Points, in no order, along strands that fork, close into loops and pass close to each other.
Two points are linked if the straight distance between their rows is under 95.5. Some points are linked to none.
dokip: |  35 |  15 | -14 |   4 | -43 |  17 |  25 |  -9 |   1 |  32 |   8 |  13 |  -1 | -42 | -21 |  -2 |   6 |  18 |   0 | -12 |  67 |  40 | -29 |  -6 |  11 | -24 |  -7 |  35 |  16 |
Sig: |  29 |   8 |  55 |  32 |  77 | -20 | -36 |  20 |  -1 |   8 |   0 |  -6 |  34 |   3 |   4 |  -8 | -28 |  -8 |  27 | -18 |  24 | -23 |  33 |  16 |   2 |   5 |   9 |  24 | -18 |
divep: |  20 | -14 | -12 |  35 | -29 | -22 | -25 | -22 |   2 |  40 |  41 |  11 | -14 | -32 |  11 | -21 |  13 |  37 |   4 | -43 |  -2 | -12 |  -6 |  -3 |  59 |  10 |  -9 | -25 |  16 |
Lagef: |  17 |   2 |  11 | -18 |  31 |  -3 |  35 |  -8 | -22 | -31 | -19 | -10 |  -7 |  10 |  38 |   5 | -22 | -34 | -12 |   1 | -29 | -21 |  31 |  36 | -24 | -20 |  -3 |  17 | -46 |
kidos: | -26 |  13 |  -2 |  -7 |  -3 |  15 |  20 |  21 |  33 | -35 | -39 |   8 |  19 |  17 | -11 |  12 |   9 | -26 |   1 |  39 |  18 |  22 | -14 | -20 | -83 | -21 |   0 |  38 |  -2 |
veni: |   2 |   7 |   0 |  22 |  21 |  45 | -48 |   8 | -16 | -17 |  14 | -23 |  28 |   5 | -44 | -22 | -22 |  -2 |  53 | -38 |  19 |   3 |   4 |   4 |  -3 |  -9 |   4 |   3 |  23 |
gotev: | -21 | -21 | -37 |  25 | -17 |  -6 |   9 | -21 |  18 |  14 |  11 |  20 | -52 |   7 |  -2 |   4 |  -4 |  24 | -20 |  10 | -35 |  13 | -20 | -25 |  49 |  26 |   4 | -31 |  18 |
ruk: | -34 |   7 |  40 | -16 |  12 |  -5 | -55 |  28 |  20 |   3 | -36 |  25 |  38 |  28 |  -9 |  30 |  29 |  29 |  -3 |  43 |  23 |   7 |  -4 | -43 |  -5 |  36 | -24 | -36 |  40 |
siti: |  55 |  27 | -29 |  11 | -64 | -58 |  48 | -23 | -25 |  57 |  28 |   8 | -25 | -53 |  60 |  -2 |  20 |   9 | -78 | -30 | -15 |  -4 |  -6 |  13 |  29 | -21 |   5 | -15 | -46 |
petes: | -21 | -17 |  35 |   6 |  22 | -13 | -21 |  18 |  35 |  13 | -39 |  21 |  17 |  21 |  25 |  17 |  43 |  32 | -20 |  46 | -11 |  10 |   2 | -30 | -49 |  23 | -23 | -39 |  -9 |
vesa: |  22 | -15 |  18 |  27 |   5 | -52 | -27 |   0 |   7 |  42 |  26 |  19 | -12 | -27 |  27 | -14 |  11 |  38 |  11 | -30 |  -1 | -25 |  15 |   0 |  29 | -10 |  -6 |  -9 |  -9 |
gof: |  26 |  -7 |  18 |  20 |  -8 |   4 |  31 | -18 |  11 |  27 | -25 |  15 |   5 | -31 |   5 |   3 |  11 |   9 | -14 | -11 |  52 |  31 | -15 | -18 | -12 | -33 |  -3 |  27 |   0 |
tulen: |  -7 |  -2 | -13 |  -6 |  11 |  11 |  14 | -23 | -32 |   5 |  10 | -24 | -35 |  10 |   5 |   3 | -18 | -17 | -18 | -26 | -46 | -20 |  14 |  19 |  39 |   9 |  -5 | -39 | -25 |
Tak: |   0 | -27 |   9 |  28 |  -6 | -40 |  21 |  -6 |   5 |  20 | -25 |  17 | -36 |   4 |  49 |   7 |   9 |  33 | -20 |   1 | -41 | -17 | -11 |  -8 | -14 |  12 |  11 | -44 | -34 |
komun: |  47 |  22 | -44 |  -5 | -34 |   8 |  40 |  -8 | -15 |  38 |  47 |   2 | -21 | -54 |  -4 | -15 |  14 |  -1 |  -6 | -21 |  23 |  29 |  -4 |  56 |  36 | -26 | -14 |  43 |  -8 |
Defet: | -41 |  22 |  18 | -20 |   7 |  12 | -25 |  20 |  37 | -46 | -36 |   3 |  39 |  33 | -23 |  15 |  20 |  -8 | -21 |  54 |  10 |  18 |  -2 | -36 | -77 |   4 | -16 |  21 |  18 |
fis: |  -6 |   9 |   9 | -14 |  -1 |  -7 |  10 |  26 |  21 | -53 | -30 |   0 |  27 |  19 | -18 |   0 | -12 | -36 |  17 |  37 |  29 |  11 |  -9 | -17 | -74 | -31 |  21 |  53 |  12 |
nup: |   8 |  15 | -24 |  18 | -10 |  27 | -16 | -27 |  12 |  27 |  23 |   6 |  -4 | -13 | -27 | -23 |  15 |   2 |  18 | -26 |  22 |  16 |  -3 |  -4 |  33 | -18 | -34 |  21 |  26 |
fino: |  15 |  -9 |  -2 |  -6 |   7 |  14 |  16 |  -6 | -16 |  -9 |  13 | -14 |   0 | -10 |  -6 |  -7 | -16 | -13 |  20 | -21 |   7 |  -1 |   6 |  13 |   6 | -19 |   8 |  23 |  -2 |
setom: |  22 |  18 | -59 |   0 | -20 |  18 |  23 | -18 | -21 |  22 |  46 |  16 | -46 | -44 | -15 | -18 |  -1 |   7 |   4 | -37 | -22 |  16 |  -5 |  48 |  52 | -18 |  -6 |  10 |  -5 |
dinis: | -29 |   6 | -10 | -10 | -15 |  25 |  -7 | -19 |  23 |  14 | -33 |   9 |  -6 |   7 | -22 |  21 |   9 |  11 |  -9 |   9 |  31 |  31 | -25 | -43 |  -7 |  -5 | -29 | -11 |  30 |
bakos: |  52 |  11 |  31 |  40 |  42 |  -8 | -24 |   0 |   0 |   4 |  11 |   6 |  25 | -24 |  -4 | -28 | -15 | -10 |  26 | -38 |  33 |  -2 |  32 |   9 |  17 | -17 |  10 |  51 | -10 |
Migu: |  19 |  -9 |  36 |  14 |  -5 |  -6 |   4 |  -2 |   8 |  11 | -35 |  10 |  24 | -19 |   0 |  12 |   5 |  13 |   6 | -18 |  58 |  20 | -19 | -30 | -17 |  -9 |  14 |  15 |  11 |
Gadi: | -29 | -16 | -52 | -18 | -27 |  22 |  26 |   1 |   0 |  -8 |   8 |  -4 | -46 |  -1 | -21 |   6 | -12 |   2 |  21 |   1 | -28 |  14 | -28 |   9 |  21 |   0 |  16 |  -9 |   5 |
Mivor: |  -4 | -16 |  -6 |  26 | -10 | -22 |  49 | -19 |   0 |   9 | -23 |   1 | -47 |   9 |  49 |   7 |   3 |  11 | -41 |   6 | -61 | -15 | -13 |   0 |  -1 |  22 |  12 | -55 | -39 |
Sil: |  -8 |  -9 |  31 |  10 |  24 |  -6 | -23 |   4 |  39 |  12 | -49 |  25 |  17 |  16 |   8 |  15 |  37 |  21 | -20 |  31 |  15 |  18 |  -7 | -32 | -47 |   4 | -27 |   1 |   6 |
ruta: |  -4 |  -1 | -35 | -12 | -15 |   1 |  51 | -27 | -28 |  22 |  10 |   1 | -40 |  -6 |  13 |  -5 |   2 | -19 | -32 |  -9 | -34 |  -1 |  -5 |  23 |  51 |   2 |  12 | -23 |  -9 |
bug: |  45 |   1 |   0 | -28 |  -1 | -18 |  50 | -22 | -35 | -20 |   6 |  -2 | -14 |  -7 |  34 | -14 | -10 | -35 | -11 | -11 | -25 | -17 |  39 |  53 |   7 | -16 |   9 |  25 | -27 |
sez: |  -7 |  -4 |   8 |  -4 |  29 |  -1 | -24 |  -5 | -32 | -11 |  14 | -25 | -32 |  13 |   7 |  16 | -35 |  -2 |  11 | -24 | -36 | -30 |  23 |  17 |  20 |  20 | -11 | -39 | -36 |
Lolur: |  -7 |  26 | -53 | -30 | -56 |  22 |  31 |  -5 |  -5 |  11 |  26 |  -3 |  -3 | -17 | -43 | -24 |   7 | -12 |  18 |   7 |  25 |  21 | -27 |  -1 |   2 | -30 |  14 |  42 |  40 |
Zazos: | -23 |  -4 |  -8 | -29 | -19 |  38 |  29 | -20 | -21 | -15 | -15 | -26 |  15 |  29 | -10 |  -2 |  -5 | -35 | -21 |   7 |   4 |   6 |  -4 | -14 |  -2 |   3 |   7 |  -3 |  11 |
laka: | -24 | -15 |  18 | -25 | -11 |  28 |  -3 | -13 |  -8 | -36 | -22 | -26 |  30 |  40 | -12 |  12 |  -5 |  -6 | -13 |  19 |  -3 |  -6 |  -5 | -24 | -22 |  23 |   5 | -25 |  12 |
Mifas: |  -8 |  -8 |  54 |  14 |  60 | -38 | -30 |  22 |  19 |  23 |  -2 |   7 |  25 |  21 |  36 | -11 |  28 |   5 | -19 |  30 |  -1 | -24 |  31 |   5 | -23 |   2 | -19 |   8 | -12 |
tipes: |   9 | -39 | -23 |  10 | -40 |  -7 |   6 | -17 |  -2 |   5 |  26 |   4 | -15 | -22 |   0 | -10 |   3 |  23 |   9 | -28 |   2 |  -2 |  -7 |   5 |  48 |  11 |   5 |   2 |  14 |
nesid: |  12 |  21 |  18 |  29 |  56 |  39 | -66 |  17 |  -3 |  -5 |  10 | -13 |  43 |   3 | -36 | -22 | -18 | -14 |  45 | -21 |  17 |   2 |  21 |  11 |  -2 |  -9 |  -4 |  21 |  12 |
kar: | -34 | -33 |  -3 |  11 |   8 |  -6 | -44 |  28 |   7 | -20 |  21 | -16 | -20 |  18 | -12 |  21 | -16 |  34 |  22 |  12 | -31 |  -8 | -16 |  -2 |  37 |  69 |  11 | -66 |  11 |
gikug: | -52 |  21 | -43 | -43 | -26 |  39 |  13 |  27 |  -6 | -21 |   1 | -32 |  -3 |  16 | -51 |  13 | -17 | -33 |  36 |  26 |  -4 |  -1 | -27 | -17 | -30 |  -5 |  20 | -11 |  13 |
sapu: |  49 |  13 |  20 |   5 |   6 | -64 |   4 |  -7 | -32 |  -2 |   7 |  12 | -20 | -19 |  37 |  -5 | -17 | -11 | -22 | -27 | -34 | -63 |  48 |  28 |   3 | -21 |   7 |  -4 | -44 |
Rugo: |  55 |  10 |  25 |  19 |  12 | -49 |  15 | -10 | -14 |   6 |  14 |  16 |  -3 | -33 |  42 | -15 | -13 |  -9 |  -8 | -33 |  -3 | -37 |  39 |  23 |  10 | -29 |   2 |  33 | -46 |
zubik: |  26 |  13 | -38 |  -7 | -38 |  -1 |  61 | -27 | -31 |  47 |  20 |   4 | -41 | -32 |  27 |  -5 |  18 | -11 | -54 | -24 | -10 |  11 | -13 |  42 |  64 |   4 |   8 | -14 |  -7 |
kug: |   2 |   3 |  45 |  15 |  57 | -30 | -18 |  10 |   6 |   2 |  -3 |  -2 |   4 |   7 |  44 |   3 |  -1 | -19 | -20 |   2 | -29 | -33 |  51 |  19 | -16 |  -7 | -24 |   9 | -35 |
kip: |  -7 | -33 |   9 |  28 | -10 | -53 |  -5 |   4 |  23 |  30 | -11 |  26 | -36 |   0 |  36 |   7 |  19 |  45 |  -1 |   6 | -28 | -18 | -17 | -23 |   6 |  15 |   9 | -41 |  -7 |
Tega: |  -3 | -12 | -24 | -17 |  -9 |  12 |  63 |  -2 |   8 |  -8 | -32 |   9 | -27 |  -2 |  25 |  -4 |  17 |  -5 |  -7 |  23 | -15 |  18 | -19 |  25 | -48 | -20 |   7 |  11 | -26 |
lil: |  32 |  -1 |  14 |  19 | -16 | -21 |  34 | -34 |  -6 |  34 |  -1 |  -1 |   3 | -12 |  52 | -19 |  26 |  -2 | -44 | -20 |  10 | -10 |  11 |  -3 |  10 | -17 |   5 |  -5 | -17 |
fani: | -23 |   7 |  -5 |   2 |   2 |  24 |   9 | -27 |  29 |  37 | -32 |   6 | -32 |   1 |  -1 |  12 |  13 |   4 | -24 |   7 |  16 |  32 | -14 | -32 | -14 | -22 | -46 |   2 |  -1 |
bivo: | -37 |  28 |  28 | -37 |   4 |   4 | -79 |  30 |  17 | -17 |  -9 |  26 |  52 |  37 | -37 |  27 |  26 |  27 |   8 |  45 |  19 |   7 |  -3 | -38 |  -7 |  36 | -17 | -19 |  44 |
Podo: |  -9 |  18 |  -4 |  -4 |  20 |  21 |  25 | -18 |  15 |  42 | -20 |  -4 | -30 | -15 |   3 |   3 |   4 | -16 | -24 | -16 |  12 |  20 |  -6 |   4 |  -3 | -36 | -42 |  24 | -18 |
raz: |  10 |  21 |  48 |  25 |  69 |  12 | -46 |  20 |   9 | -17 | -14 | -11 |  53 |  20 | -19 |  -9 | -30 | -30 |  16 |   0 |  33 |   1 |  28 |  -9 |   0 |   9 |  15 |  34 |   3 |
Rino: |   1 | -35 |  26 |  -9 |  18 |  -5 |  -2 |  12 |   4 | -20 |   2 |   1 |  12 |   9 |  12 |   5 |  -7 |   3 |  15 |  11 |   2 |  -4 |  20 |   7 | -21 |  -5 |   5 |  14 | -14 |
kek: | -43 |  33 | -19 | -32 | -25 |  25 | -16 |  31 |   8 | -46 |   4 | -34 |  21 |  14 | -57 |  17 | -17 | -36 |  37 |  29 |   5 | -12 | -15 | -33 | -56 |  -7 |  17 |   2 |  17 |
tob: |  25 |  -9 |  -4 |   8 |  -2 |   1 |  62 | -12 |   5 |  -6 | -36 |  16 |  -1 | -17 |  38 |  -9 |  17 |  -4 | -14 |  13 |   0 |  14 | -10 |  32 | -52 | -26 |   0 |  30 | -33 |
Gepe: | -56 |  14 | -11 | -20 | -12 |  27 | -59 |  33 |  11 | -47 |  23 | -20 |  28 |  27 | -54 |  15 |  -7 |   0 |  42 |  27 |  -2 | -16 |  -7 | -30 | -35 |  18 |   5 |  -8 |  29 |
buz: |   6 |  26 | -19 |   6 |   1 |  28 |  15 | -29 |   5 |  44 |  15 |  -1 | -18 | -17 |  -9 | -18 |  15 | -15 |  -5 | -21 |  20 |  24 |   5 |  11 |  32 | -33 | -37 |  32 |   3 |
Mirat: |  53 |  30 | -41 |  -8 | -54 | -35 |  63 | -11 | -40 |  55 |  42 |   2 | -27 | -55 |  35 |   9 |  20 |   0 | -70 | -30 |   0 |  14 | -17 |  44 |  64 |   6 |   2 | -18 | -18 |
Genip: | -47 |  38 |   2 | -32 | -11 |  14 | -47 |  -3 |  34 | -36 | -13 |  12 |  36 |  38 | -44 |  19 |  15 | -11 | -11 |  50 |  12 |  13 |  -7 | -47 | -52 |  -2 | -19 |  21 |  35 |
Liro: |  14 |  11 | -29 | -12 | -12 |  36 |  18 |  -8 | -38 | -19 |  23 | -27 |  14 | -12 | -22 | -17 | -22 | -24 |  36 | -34 |  10 |  -1 |  -7 |  23 |  15 | -13 |  19 |   5 |   7 |
Gake: | -48 | -31 |  -2 | -10 |   4 |  -1 | -27 |  24 |  14 | -34 |  18 | -14 | -17 |  28 | -18 |  20 | -10 |  26 |   6 |  40 | -27 |  -6 |   9 |  -3 |  -1 |  43 |   6 | -30 |   1 |
Det: | -31 | -20 |  -9 |   3 | -26 |  -2 | -15 | -16 |  32 |  -3 | -25 |  37 |   4 |  32 |  -5 |   6 |  30 |  31 | -19 |  36 |  -7 |  16 | -12 | -46 |  23 |  33 |  -7 | -30 |  49 |
Neluf: | -17 |  -7 | -10 |  15 |  19 |  18 | -41 | -10 |  19 |  22 |  26 |   7 |   0 |   5 | -23 | -27 |  16 |  16 |  12 |  -6 | -11 |   6 |  15 |  -5 |  35 |   1 | -33 |   4 |  32 |
gubov: |  -6 | -27 | -17 |  28 |   1 | -13 | -27 |   2 | -10 | -14 |  21 | -10 | -35 |   5 |  -5 |   8 | -28 |  30 |  35 | -24 | -46 | -16 | -18 |   5 |  41 |  52 |  12 | -58 |   7 |
Mepa: | -35 |  16 |  12 | -29 | -14 |  16 | -81 |  40 |  12 | -37 |   8 |   0 |  45 |  37 | -51 |  16 |   6 |  15 |  29 |  37 |  13 |  -7 |  -4 | -31 | -15 |  43 |   7 | -28 |  46 |
sud: | -29 | -37 |  15 |  16 |  11 | -41 | -27 |  20 |  20 |  17 |  -6 |   3 | -23 |  12 |  15 |  21 |   0 |  44 |   2 |  26 | -34 | -19 |  -7 | -13 |  25 |  50 |   3 | -67 |   3 |
gazo: |  15 |  -8 | -18 |  -2 |  -4 |  -3 |   1 | -13 | -12 |   6 |  27 |  12 | -32 | -32 |   2 |  -9 |   0 |  11 |  15 | -32 | -14 | -12 |  12 |  27 |  29 | -13 |  -3 |  15 | -19 |
duz: |  39 |  16 | -14 | -42 |  -1 |   9 |  69 | -23 | -48 |   5 |   5 |  -6 |   7 | -10 |  29 | -12 |   6 | -47 | -24 | -11 |  -8 |   7 |  14 |  55 |  21 | -20 |  22 |  28 | -18 |
rav: | -18 |  29 | -12 | -32 |   2 |  54 |  42 |  -8 | -23 |   4 | -31 | -17 |  20 |  20 | -11 |   1 |  -2 | -50 | -17 |  15 |  12 |  20 | -14 |   2 | -22 | -19 |   4 |  19 |   5 |
kanob: |  50 |  12 | -40 |   6 | -54 |   8 |  19 | -18 |  -8 |  22 |  56 |  -2 |   0 | -55 | -15 | -14 |  11 |  24 |  -2 | -27 |  38 |  32 | -19 |  23 |  35 | -12 |  -4 |  31 |   3 |
Nelir: | -41 | -17 | -31 |  11 | -16 |   1 |  -8 |  -9 |  38 |  -5 |   6 |  27 | -29 |  22 | -21 |   2 |   0 |  32 |  -1 |  29 | -26 |  27 | -21 | -30 |  22 |  23 |   2 | -18 |  37 |
Nif: |  -1 | -11 |  41 |  -3 |  52 | -12 | -30 |  20 | -18 | -12 |  10 | -23 |  -7 |  13 |  11 |  22 | -27 |   8 |  11 |  -8 | -16 | -37 |  31 |  11 |  -5 |  34 |  -7 | -39 | -41 |
limub: |   7 | -27 | -39 |  13 | -19 |  15 | -22 |   2 | -24 | -31 |  22 | -25 | -23 |  -2 | -17 |  -3 | -35 |  18 |  49 | -42 | -31 | -12 |  -9 |  29 |  24 |  23 |  18 | -35 |   7 |
daned: |  18 |  -6 |  32 |  10 |  11 | -74 | -22 |  10 | -32 |  10 |  13 |   5 | -21 |  -1 |  46 |  -5 | -16 |  14 |  -8 | -28 | -42 | -71 |  40 |  10 |   9 |   0 |   5 | -30 | -34 |
Zipaf: |   0 |  13 | -47 |   5 | -33 |  58 | -10 | -14 | -29 |   1 |  13 | -21 |  12 | -13 | -34 | -19 |  -9 | -15 |  27 | -42 |   6 |  12 | -33 |  -2 |  36 |   2 |   3 | -17 |  35 |
vuk: |  29 |  -7 |  15 |  18 |  13 |   4 |  42 | -11 |  13 | -19 | -43 |  11 |  25 |   8 |  36 | -19 |  14 | -22 | -22 |   9 |  18 |  11 |  -5 |  18 | -54 | -28 |  11 |  43 | -25 |
sol: | -21 | -15 |  30 | -10 |  27 |   0 | -39 |  41 |  26 | -28 |   2 |   1 |  26 |  24 | -21 |   7 |   2 |   0 |  26 |  29 |  12 |   1 |  15 |  -9 | -31 |   5 |  -4 |  15 |  14 |
badur: | -16 |  20 |  -1 | -14 | -26 |  28 |  -2 | -11 |  15 |  -2 | -27 |  11 |  19 |   6 | -29 |  10 |   8 |  -9 |   3 |   6 |  39 |  30 | -22 | -39 | -15 | -28 | -10 |  31 |  39 |
lir: |  21 | -29 |  48 |  22 |   2 | -32 |  -7 |   3 |   2 |  14 | -23 |  15 |  31 |  -5 |  26 |  -5 |  13 |  28 |  -3 |  -8 |  27 |  -5 |   3 | -25 |  -5 |  10 |   9 | -16 |  11 |
tosi: | -13 | -10 |  50 |  -6 |  13 |  23 | -19 |  -3 |   4 | -27 | -35 | -14 |  36 |  37 |   5 |  17 |   1 |  -4 | -17 |  19 |  13 |  -5 |   2 | -31 | -33 |  25 |  -5 | -25 |   0 |
pako: | -17 | -19 |  52 |  -5 |  47 | -29 | -43 |  43 |  19 |  11 | -19 |  10 |  27 |  24 |  31 |   4 |  35 |  25 | -17 |  60 |   0 | -13 |  12 |  -9 | -30 |  29 | -16 | -30 | -13 |
dos: |  71 |   4 |  27 |  24 |  23 | -24 |   4 | -16 |  -9 |  -2 |  25 |   7 |  17 | -39 |  17 | -24 | -22 | -16 |   2 | -41 |  17 | -12 |  44 |  32 |  25 | -26 |  16 |  54 | -24 |
ragak: |   1 | -15 | -10 |   3 |  -7 |  30 | -34 |  16 | -26 | -36 |  19 | -35 |  15 |   7 | -34 |   1 | -29 |   6 |  61 | -32 |  -1 | -14 | -13 |   2 |   5 |  24 |  11 | -29 |  24 |
ruzad: |   8 | -10 |  35 |  13 |  36 | -11 |  14 |   6 |  17 | -25 | -29 |   6 |  23 |  14 |  15 |  -8 |   2 | -23 | -10 |  13 |  16 |   5 |  14 |   3 | -43 | -13 |   4 |  37 | -14 |
zadi: |  21 |  25 | -22 | -34 |  13 |  15 |  80 |   4 | -29 |  14 | -11 |  -5 |  19 | -18 |  19 | -15 |   2 | -53 | -23 |   8 |  20 |  26 |   4 |  53 | -13 | -32 |  22 |  51 |  -7 |
lop: |  -9 |  24 | -10 | -13 | -19 |  20 | -13 |   6 |   7 | -21 |  -2 |   4 |  29 |   5 | -48 |  -6 |   0 | -16 |  32 |   4 |  33 |  11 | -15 | -31 | -21 | -25 |  13 |  42 |  35 |
fama: |  -7 | -29 |  17 |   4 | -34 | -21 | -15 | -18 |  26 |   6 | -37 |  34 |  21 |  21 |   7 |  12 |  34 |  35 | -14 |  18 |  16 |   6 | -20 | -48 |   8 |  26 |  -8 | -23 |  49 |
Zuva: |  -9 | -20 | -34 | -27 | -31 |   6 |  64 |   1 |  -7 |  -3 | -15 |   5 | -31 |  -1 |   8 |   8 |   4 |  -1 |  -9 |  21 | -19 |  24 | -32 |  19 |  -9 |   0 |  19 |  -2 |  -6 |
roper: | -48 |  -4 | -51 | -17 | -39 |  28 |   9 |  18 |   5 | -23 |   8 | -17 | -21 |   8 | -50 |  19 | -21 |   2 |  31 |  19 | -20 |   9 | -39 | -24 | -11 |   2 |  25 | -16 |  16 |
bosut: | -27 | -12 |  50 |  -6 |  36 | -15 | -46 |  35 |   0 | -16 |   8 | -37 |   2 |  24 |  19 |  27 | -10 |  20 |  -6 |  30 | -11 | -29 |  34 |   7 | -16 |  52 |  -9 | -48 | -31 |
Bof: | -35 | -21 |   9 | -13 |  33 |   2 | -55 |  39 |  21 | -26 |  27 |  -8 |  10 |  17 | -24 |  -2 |  -2 |  20 |  23 |  32 | -17 |  -4 |  23 |  11 |  -4 |  31 | -10 | -12 |   4 |
nuzu: |  13 |  11 |  25 |   9 |  55 |  -7 |   7 | -11 |  -4 |  -2 |  -5 | -10 |  -2 |   6 |  31 |   1 | -18 | -41 | -19 | -15 | -19 | -15 |  37 |  22 |  -7 | -17 | -24 |  25 | -43 |
Vuvi: |  -2 |   1 |   5 |  -5 |   5 |  -6 |  -9 |  32 |  27 | -42 |  -2 |  11 |  28 |  -1 | -38 | -16 |  -9 | -17 |  42 |  16 |  37 |   7 |   1 | -11 | -45 | -40 |  19 |  62 |  28 |
bifep: | -20 | -17 | -38 |  30 |  -5 |  -4 |   7 | -17 |   5 |  -7 |  20 |   8 | -60 |  -2 |  -4 |   6 | -34 |  23 |   0 | -10 | -57 |   6 | -32 | -10 |  63 |  43 |  24 | -42 |  11 |
sesi: |  12 | -17 |  32 |  19 |  23 | -58 | -30 |   7 |  -8 |  28 |  17 |   9 |  -7 |  -3 |  35 |  -5 |   4 |  19 |   9 | -16 | -14 | -49 |  28 |   2 |  15 |  -1 |   4 | -20 | -23 |
bofez: |   7 |  30 |  -7 | -20 |  26 |  29 |  60 |  12 | -20 | -14 | -26 | -20 |  15 |  -4 |   7 |  -4 | -22 | -61 |   0 |  11 |  24 |  17 |  -6 |  25 | -35 | -33 |  22 |  49 | -14 |
zuk: |  68 |  24 |  -8 |  12 | -44 | -63 |  25 | -20 | -24 |  39 |  38 |  10 | -23 | -62 |  47 |  -1 |   2 |  12 | -46 | -39 | -11 | -28 |  13 |  17 |  27 | -28 |  -3 |   9 | -51 |
dun: | -22 |  26 | -40 | -12 | -28 |  57 |  -1 | -19 | -16 |  13 |  -4 | -19 |   4 |   3 | -48 |   0 |  -8 | -18 |  20 | -21 |  14 |  25 | -35 | -14 |  19 |  -4 | -11 |  -8 |  40 |

A tip is a point with one link. Name the tips that can be reached along the links from each point below, in the order of the rows.
Zazos -> Sil, tosi
ragak -> ruk, Mivor, lir, fama, dun
Mirat -> bosut, zuk
Vuvi -> Genip, Neluf

A fork is a point with three links, a tip a point with one. Leave the first point through the second and follow the links. Name the first fork or tip that comes.
sapu / daned -> gazo
siti / Mirat -> bosut
dos / bakos -> gubov
ruk / bivo -> Rino
badur / lop -> Genip
lop / badur -> Neluf

Name the points in between on the shortest way along the links from the first point to the second, in order.
zuk / sez -> siti Mirat zubik ruta tulen
buz / fis -> Podo fani dinis badur lop Vuvi
Det / raz -> Nelir gotev bifep gubov limub ragak veni nesid
ruzad / sesi -> Rino fino gazo tipes divep vesa
Rugo / Gake -> dos bakos Sig raz nesid veni ragak limub gubov kar
Zazos / petes -> rav bofez zadi duz bug Lagef nuzu kug Mifas pako
